Points on a hilly landscape, in no order, each with its height.
A ball rolls from a point to the lowest of its 4 nearest points, and stops where none of them is lower. Distance is the straight distance between rows; heights are no part of it.
(95) (h 107): [  6 -22   7   2 -21  14   8  19   8  14]
(529) (h 442): [ -7 -13 -16  -8  -5  -1   9  -1  -4   8]
(520) (h 226): [  3  20  14  -4   6  -8  -4   6 -12   0]
(501) (h 493): [-18  -2  -3  -1   6 -33 -22 -18  17 -30]
(396) (h 230): [  2 -22 -14   2  -7  14  17   2  -2  15]
(106) (h 433): [-13   1   4  10   8 -36 -27 -19  18 -34]
(618) (h 486): [-12  -7 -18 -15  -2  -6   3  -6  -6   2]
(606) (h 106): [ 11 -25 -11  19   6  28  24 -11  -2  11]
(248) (h 167): [  7 -23 -14  16  12  29  22 -18  -8   6]
(437) (h 533): [-17   1 -12 -14   3 -21 -12 -17   7 -17]
(429) (h 662): [ -9  -4  -9 -16  -2  -7   2   0  -6   4]
(704) (h 202): [  6  23  18  -1   9  -2  -3  10 -13   1]
(486) (h 169): [ -6 -15 -24   1   1  12  15  -8  -6   8]
(352) (h 64): [ -1 -15  -1  -5 -11   6   9  11  -1  14]
(436) (h 149): [ 13 -31   3  10 -26  28   9  12  20   9]
(691) (h 551): [-14   3  -7 -18   1 -17  -5 -10   0  -8]
(602) (h 332): [ -5  27   6   4  13 -23 -21 -15   3 -23]
(598) (h 186): [ -7 -13 -24   1   6  11  17 -16  -7   8]
(524) (h 507): [-20  -3 -15  -8   5 -26 -15 -22  15 -21]
(177) (h 271): [ -1  21   9  -8   9 -12  -9  -2  -9  -5]
(495) (h 218): [ 8 -1 26  1 -9  7  1 23 -4  7]
(666) (h 304): [ -7  20   8 -10  10 -19 -16 -10  -3 -17]
(181) (h 370): [ 11  47 -14  20  15  -8 -17 -10   6  -8]
(42) (h 160): [ -7  -2   0 -15  -4  -8   2   4  -7   3]
(834) (h 356): [-19  -6 -29 -11   6  -6   3 -21   4  -7]
(692) (h 139): [  9 -23  19   0 -23  18   3  20  14  10]
(154) (h 101): [  6 -25   3   3 -18  14  11  15   7  13]
(297) (h 327): [  2  34   6  13  19 -19 -26 -18   9 -26]
(145) (h 425): [-11   7  -1 -17   5 -19 -10  -9  -4 -10]
(457) (h 191): [ -3 -16 -24   7  12  19  20 -20 -10   6]
(563) (h 173): [ -1 -18 -21   6   5  18  21 -10  -8  10]
(165) (h 219): [  8  31  12   4  13  -6  -6   5 -11   1]
(703) (h 157): [ -3   6   6 -13   1 -10  -3   3 -10   2]
(600) (h 561): [ -3 -10  -2  -9  -7  -1   6   7  -8   7]
(624) (h 313): [  2  35   5   8  17 -12 -18 -13   1 -17]
(558) (h 529): [-18   6  -5  -9   5 -26 -19 -19  13 -24]
(15) (h 215): [  4 -10  16  -3 -11   4   5  21  -3  11]
(774) (h 196): [ 11 -29 -12  19  -1  31  23  -4   2  11]
(447) (h 311): [ -1  12  13 -10   4  -5  -1   8 -11   0]
(269) (h 373): [  7  41  -3  17  16 -14 -22 -16   5 -19]
(376) (h 317): [ 12  43  -4  15  18  -4 -13  -5  -4  -4]
(39) (h 119): [  9 -30  -1   6 -20  22  12  13  16  12]
(469) (h 322): [-14  -8 -26 -13   3  -3   6 -14  -2  -2]
(546) (h 185): [  9  14  20   3   4   1  -1  18 -11   4]
(536) (h 198): [  6   6  18  -2  -1   0   1  20 -10   8]
(829) (h 203): [-10 -11 -28   0   8   9  15 -20  -4   3]
(113) (h 268): [-10 -10 -23 -10   0   3  11 -13  -5   3]
(772) (h 315): [  6  37   7   7  17 -11 -16  -8  -6 -10]
(326) (h 156): [  2 -23 -17  12   3  23  22 -10  -5   9]
(186) (h 217): [  9 -12  24   1 -18  11   3  25   8  11]
(366) (h 240): [ 12  -4  31   2 -11  10   2  27   4   9]
(619) (h 371): [ 15  47 -15  20  15  -4 -15  -4   0  -5]
(23) (h 255): [ 11  39   6  11  18  -2  -6   3 -11   1]
(20) (h 298): [ -2  28   8  -2  14 -16 -14  -8  -4 -14]
(375) (h 158): [ 13 -30  -5  12 -19  26  15   6  13  12]
(136) (h 523): [-15   8  -2 -13   7 -25 -17 -16   5 -18]
(690) (h 457): [-17  -1 -17 -16   2 -14  -5 -15   1  -5]
(260) (h 146): [  2 -23  -5   0 -14  13  11  13   1  15]
(812) (h 216): [  1 -12  10  -4 -11   4   8  16  -4  11]
(407) (h 207): [ 12 -19  23   0 -30  20  -3  20  20   6]
(466) (h 220): [  5 -15  19  -1 -16   9   5  23   1  11]
(574) (h 339): [ 10  43  -1  11  17  -7 -13  -7  -3  -9]
(705) (h 208): [ 4 -3 21 -1 -8  3  3 21 -7  7]
(672) (h 181): [ 12 -16  26   2 -23  19   1  22  16   8]
(151) (h 286): [  8 -30 -10  15  -8  26  20   2   6  14]
(622) (h 204): [  3 -25  -8   5 -13  15  16   8   2  14]
(374) (h 50): [ 13  18  22   8   7   5  -1  22 -10   7]
(192) (h 263): [  1   2  12  -9  -4  -3   1  15 -10   8]
(713) (h 334): [ -9  17   7  -1  12 -26 -25 -18   9 -27]
(626) (h 400): [ -2  10   8 -11   5 -11  -6   2  -9  -2]
(266) (h 130): [ 10 -29   9   5 -23  22   6  17  18  12]
(185) (h 579): [-11   6  -1 -15   1 -13  -5  -2  -5  -2]
(568) (h 59): [ -2 -21 -17   1  -3  12  19  -3  -6  12]
(732) (h 451): [ -3 -14 -14  -8  -5   6   8   2  -5  12]
(839) (h 209): [ 3  0 19 -5 -5  0  3 16 -7  8]
(155) (h 340): [ -9  16   8  11  13 -30 -29 -19  15 -31]

Where does a ball stop that starts at each point below?
(618): (568)
(429): (703)
(266): (154)
(23): (374)
(375): (154)
(366): (374)
(186): (154)
(672): (154)

Call two points neighbours if one is among the 4 nearest of the other. Go from one point of each pair to the other, from neighbour to neighbour, staying as low as possible. Name the highest point that can't be avoided.
(352) / (703): (447)
(374) / (352): (812)
(568) / (352): (396)
(352) / (154): (260)
